Points, in no order, along strands that fork, close into loops and pass close to each other.
Two points are linked if the straight distance between their rows is under 63.6. Some points are linked to none.
<271>: [-18 -11  -4   7 -31 -26   4 -43 -17  -6   4  16  -2   8   2 -27   8 -11
 -35  28  -6 -30 -15]
<245>: [-32 -28  29 -38  38   8 -16  17  13   8 -25   2 -31   3   6 -10 -10  29
 -13  -9   8   0  41]
<733>: [-15 -57 -11 -17  35  -1  20 -12  -6 -11  14  -3 -36  10  -1  20  22 -11
   5  22 -11  -6  -6]
<178>: [ 19  47  -6  23 -18  -1   4  24  12 -24  -2  -1  13  12 -28 -25 -30 -17
  -4  -7 -17  -8  -1]
<621>: [ -9 -40  -8 -16  -1  -4  15   5 -33 -48 -15   4  -4  26 -22  32 -22 -10
  -1  -5 -11 -22   0]
<542>: [  0   0   1  21 -11  -9  -9  -9  -9  13   6  -3  31 -16  20  -7  17   9
   8  17 -26  -7  -8]
<281>: [ 14  20   7   1 -18  20  -6  10  15 -33  -9  15   0  29 -42  11 -50  13
 -19 -19  18 -12   0]
<638>: [-11  10  19  31 -34   7  -6 -21   6  11 -19  33   5   5  -9 -20 -29  13
 -21   3  -7 -10  -8]
<285>: [ 26  42  13   0 -28   5  -6 -12  26   7   6   6   3  26 -20  -4 -38  -7
 -25 -23  50  10  10]
<539>: [-30  -8  -6  17  33  18  -7   6  15 -34   1 -25  -1  -4 -15  -3  10   0
  36   9 -29  22 -10]
<486>: [-20 -35  10  15   5  -1  14 -40 -10  -3  16  11 -16  14  -9 -13  24  12
  -7  25 -30 -24 -12]
<83>: [  4  -4  -8   1 -21 -17  -6 -56  17  13  32  10 -16   3   0 -31  12  -4
 -41  15  31  -1  -9]
<189>: [ 17  -2   1  -4 -10  -8 -11 -48  19  33  39   6 -19   1   8 -25  22   4
 -25  -2  45   8   7]
<170>: [ -4  16   8  33 -49   2  -2   1 -12   3 -28  28  25  -6 -10 -24 -26   2
 -28   2 -27 -26 -11]
<822>: [-16   3 -35  -2   3  -1  29   0 -15 -13  -8 -24  14   3  14   8  15 -31
  38  26 -33  -9 -22]
<58>: [ -1 -43   9  10   4   6  11 -44  -7  25  29   6 -14  -1   1 -17  38  11
  -7  11 -23 -15  -9]
<804>: [-11 -44 -10 -12  38  12  20  -5   9  20  12 -13 -37  -3   5   8  34  -2
  18  15 -19  10  -7]
<547>: [ 36  13   5 -10 -23  -8   2 -10  -2  -2  13   8  -5  28 -15  11 -38 -16
 -25 -30  52  -9  18]
<130>: [-37 -34  -9   6  28  16   2   7   2 -24  -7 -21 -17   0 -10  12   7   0
  25   5 -21  15  -4]
<47>: [  8  -1 -21  -1 -21 -36 -10 -19 -21   4  15  -4  35 -19  32 -28  29  -3
 -28  15  -4 -13 -25]
<304>: [ 20  -3  -1   5 -24   5  13  31 -15  -5 -16   0   3   7  -4  14 -38   9
   7 -44 -12  -8  18]
<786>: [  3  19  10  32 -28  -1 -14   2 -15   7 -16  14  36 -13   2 -18  -5   8
  -6   6 -32 -13  -9]
<234>: [-24  -1  18  17  18  16 -12 -11  19 -13   3   8 -18  14 -22 -12   4  28
   5   0  -3   9  -4]
<106>: [  1  11 -30 -12  19   3  21  19  -2   2 -16 -22 -21 -14   2  30   4 -22
  27   3  -2  35   0]
<720>: [-16 -19  26 -27  27   9 -12  12   4  31 -29  18 -26  -2  29  -7  -2  32
  -9 -21   0   0  35]
<253>: [ -4  22   2 -41  40  -2  -2  25  26  16 -18 -17 -36 -11  15   6   9   1
  15  -6  17  39  24]
<64>: [  5 -39  -3   0   5  -9   6 -18 -15  41  36  -3  12 -45  42  14  32  12
 -17  15  -2  -8  -8]
<115>: [ 12 -12  -8 -12 -17  -9  25   4 -28 -44   0   2   3  30 -18  19 -34 -17
  -5 -14  -8 -33   6]
<414>: [-11  -8  23  -7   9  13 -13 -14  11   3   4  25 -28  31 -18   6  -1  24
 -21  -4  39  -5   8]
<43>: [ -2 -16   4  -3  30   9   7  -5  21  21  24 -10 -24   0   6  -6  36   8
  23  -1  -8  16   0]
<515>: [ 28  10  -2 -17 -10   1  12  46  -1   4 -24  -9 -19   0   0  18 -41   1
   7 -44   4  10  23]
<609>: [  7 -48  -1  -1   9   3  13 -25  -6  41  28  -4  -9 -17  20   3  45   8
   3  17 -20 -10  -5]
<756>: [  9   1 -12  -3  22   2  10  -2  22  29  24 -17 -17 -18  18   7  40  -4
  38  13  -4  25  -5]
<329>: [-25 -24  -8  14  19  28  -6  28  -2  28 -28 -12  -1 -30  19  23  10  29
  28   1 -26  14  -5]
<231>: [  1  26  11 -22  23   1  -9  30  26  14  -8  -6 -12   3   1  -2  -2   4
  22 -33  29  34  27]
<61>: [-13 -14  16  20 -19   2   0 -24 -20  -2 -14  23   0  19  -8  -1 -17  15
 -11  -9 -10 -14   4]
<126>: [ -6  25 -14  13 -30 -24  -2 -15   6  -5   2  12   8   0 -12 -39  11 -32
 -32  25   7  -4 -16]
<8>: [ -2  33   4  22  -5   0  -1   3  12 -21 -11  12  10  18 -33 -20 -19  -9
   0  11 -13   3 -10]
<773>: [  1 -24  20 -35  20  -3 -19   3  -1  -4  -7  24 -34  32 -12  14 -10  12
 -22  -7  42 -10  20]
<538>: [-19 -28   9   5   2   3  -2 -11 -20 -34  -8  16  -9  27 -29  16 -18  13
  -5  -1  -4 -14  -3]
<237>: [ -7 -14   6 -32  37  15 -23  14  16 -36   0  -2 -24   4 -20  15  11  -4
  14  -3  29  11  12]
<244>: [ -1  -7 -23   3   0  -4  18  -1  -9  30  19 -21  15 -31  33  25  32  -2
  20  35 -10  -2 -17]
<283>: [ -7  33  13  33 -30  11  -4  11  30   6 -21  24  11   6 -29 -27 -34  -2
 -18   6  -7   8 -12]
<247>: [ 34  45   0  12 -23   0  -2   2  16  -7   9  -1  11  15 -19 -16 -36 -13
  -5 -17  13  -1   8]
<104>: [-32 -27   5  21  15  24 -13  10   0   1 -19  -9  -6  -6   3   1   9  26
  29 -11 -33  13   4]
<418>: [ 34  38  -7  17 -40 -12 -14  16  -9   7   5  -3  49 -27   7 -23 -19   4
 -27 -15  -5 -13  -2]
<320>: [ 13  29 -23  -1  -3  -9  22  14  -6 -26  -1 -25  24   5   8 -12   7 -49
  29  13 -28  -6 -19]
<28>: [ 25   5  -2 -24   2  -7  11  28  -3 -15  -4  -1 -19  11 -12  22 -34 -16
   5 -33  20  10  18]
<772>: [  4   2   6 -17  -3  27 -23  15   7 -46 -16  11  -6  21 -49  19 -28  10
  -8 -22  26  -7   9]
<369>: [ 13  18   0  16 -14   0  16  29 -16  17   4 -22  57 -41  27  23 -22   5
   5  -2 -19  -3 -12]
<778>: [  8  -6   4 -37  17  19 -26  26  11 -47 -16   1 -16   5 -33  20 -12  -8
   4 -18  35   6  17]
<917>: [  8  -9   4  15 -28  -1   5  -2 -27   2 -14  11  15   8   3   8 -19   6
   3 -20 -15 -12   8]
<641>: [  2  11  -2   4 -22 -19  16  -1 -26 -37 -10  -6  12  26  -8 -19  -7 -37
 -11  11 -24 -38 -21]
<340>: [ -2  17  -5  14 -26 -23   0  -5 -17 -13  -6  -6  20   5  -1 -28  15 -31
  -8  16 -21 -19 -18]
<806>: [ 15  23  13   5  11   4  -9  27  10  37   6  -9  21 -32  27  21  10  19
  28  -9   6  31   2]
<903>: [ -6  35  28   5  -7  22 -13  -9  27  33  -2  17  -3  20   2 -10  -7  25
 -16 -26  47  15  25]
<141>: [  3 -10  -5  11  -9  -5   5  -3 -14  10  -4  -3  14  -1  12  13   4   2
  22  -3 -14   5   4]
<844>: [-21 -29  -4  18 -10  -7  12 -24 -26  -7  -5   1   5  16  13  -4  18   0
   7  19 -39 -25 -12]
<48>: [ 12  29 -24   5   8   3  18  21   7 -34  -2 -25  20   3 -10  -5 -13 -24
  35  -6 -29  13  -5]
<711>: [ 11  21   2  16   5   7  13  33 -12  36  -2 -15  34 -43  26  41 -12  11
  14   4  -3  22  -8]
<24>: [ -6  12  -5   7  10  -7   4  -7  -3 -45   1   8   8  22 -25  -5  -4 -18
   6  20 -14  -7 -17]
<360>: [ -2 -19  -6 -22  40  12  -7  -5  15 -38  21   6 -22   4 -10  16  23 -12
  17  12  20  11  -3]
<9>: [ 36  27   4  18 -29   3  -3  28  -7   9   2  -7  44 -26  13   7 -30  14
   5 -26 -15  -8   5]
<201>: [ 17 -10   5   0 -10  -5 -15 -32   7  40  34   8  -2 -19  24 -14  29  12
 -14  -6  27   4   6]
<184>: [  6 -18  19  10  -1   7 -11 -18   0  35  17  13  -8  -9  19  -3  25  19
   0 -10   5  -2   9]
<437>: [ 17  31 -16  15 -26 -27 -17  14 -11  11   6   4  53 -29  14 -35   9   0
 -41   1   4  -2 -24]
<879>: [ 18  10  -8 -10  -6  -2   8  -6 -10 -49   7  10   7  27 -29  10 -25 -21
  -3   0   8 -19  -3]
<165>: [-15   2 -26 -13  24  13   4  24  -5  12 -41 -29 -34 -23   1  25  -2  -8
  21   9 -10  32   5]
<886>: [-15   9  31   8  -9  21  -7 -23  20  24  -1  26 -16  21  -6  -4  -9  26
 -25 -13  37   0  13]
<358>: [-14 -10   5   5 -26 -21  11 -31 -28 -27  -5  13   3  25 -12 -11  -6 -14
 -19  20 -12 -35 -16]
<383>: [  5  24  -7  19   3   3  -2  18   6 -11 -11 -14  26   2  -8 -10  -8  -1
  33 -10 -31  19  -2]
<32>: [ -5  -4 -29  -7 -15 -14  22  -7 -23  12   6 -24  23 -15  31  18  27 -20
  20  31 -17 -16 -23]
<798>: [-23  -7 -12  -8  29  25  -7  29   9  27 -36 -28 -32 -33  13  15  13  14
  22  11 -16  26   4]
<536>: [ -3  13 -10  20 -10 -30 -14   2 -17  10  14   4  51 -35  32 -29  18   6
 -43  13  -6  -4 -35]
<159>: [  5  42  19  -4   7  11 -14   9  28  23   5   2  -1  16  -4 -12   0  11
  11 -32  44  26  27]
<552>: [-15   7   9 -54  40   3  -6  26  20  -9 -30 -27 -38 -15   1  12 -12  -4
   4   3  17  28  27]
<470>: [  7 -34 -11 -28  35 -10  16 -18   0 -24  31   8 -32  10   6  21  26 -29
   8  25  19   0  -2]
<162>: [ -2 -10  25  -2   9   6 -15   6  -2  33 -12  18 -14  -2  21   3   6  21
   1 -25  12   0  23]
<342>: [-11  -2 -14   2 -20 -29   4 -46   6  -4  22  14  -8   8  -1 -32  13 -21
 -40  34  15 -15 -18]
<370>: [  1 -19 -11   1  -5 -27   0 -20 -21  22  32  -9  39 -39  47   2  21  10
 -19  15   0 -10 -20]
<508>: [ 11  14 -23   6  11  -7   5  -4  16  22  25 -23  13 -27  22   4  37  -9
  38  28 -14  18 -10]
<96>: [-32 -23  23 -32  35  14 -26  25  16 -18 -18  -8 -27  -1 -17   2   1  17
  -4  -6  19   5  30]
<920>: [ 27   2   4 -28   7  -9   3   6  -2 -14   9  12 -14  24 -14  19 -20 -21
  -1 -20  42   2  16]

A piece is all that can be reached along the links. How many separate loops has the piece of each point below (a circle has one, a figure eight two, a Y none), and how many tips (points with one link)?
<106> | loops 0, tips 2
<43> | loops 1, tips 2
<552> | loops 0, tips 2
<47> | loops 0, tips 2
<8> | loops 3, tips 0

A fork is a point with three links, a tip a point with one. Leave the first point through the second and follow the links. Name the first fork or tip that comes.
<9> / <418> | <844>
<64> / <370> | <806>
<470> / <733> | <383>
<773> / <414> | <552>
<83> / <189> | <237>
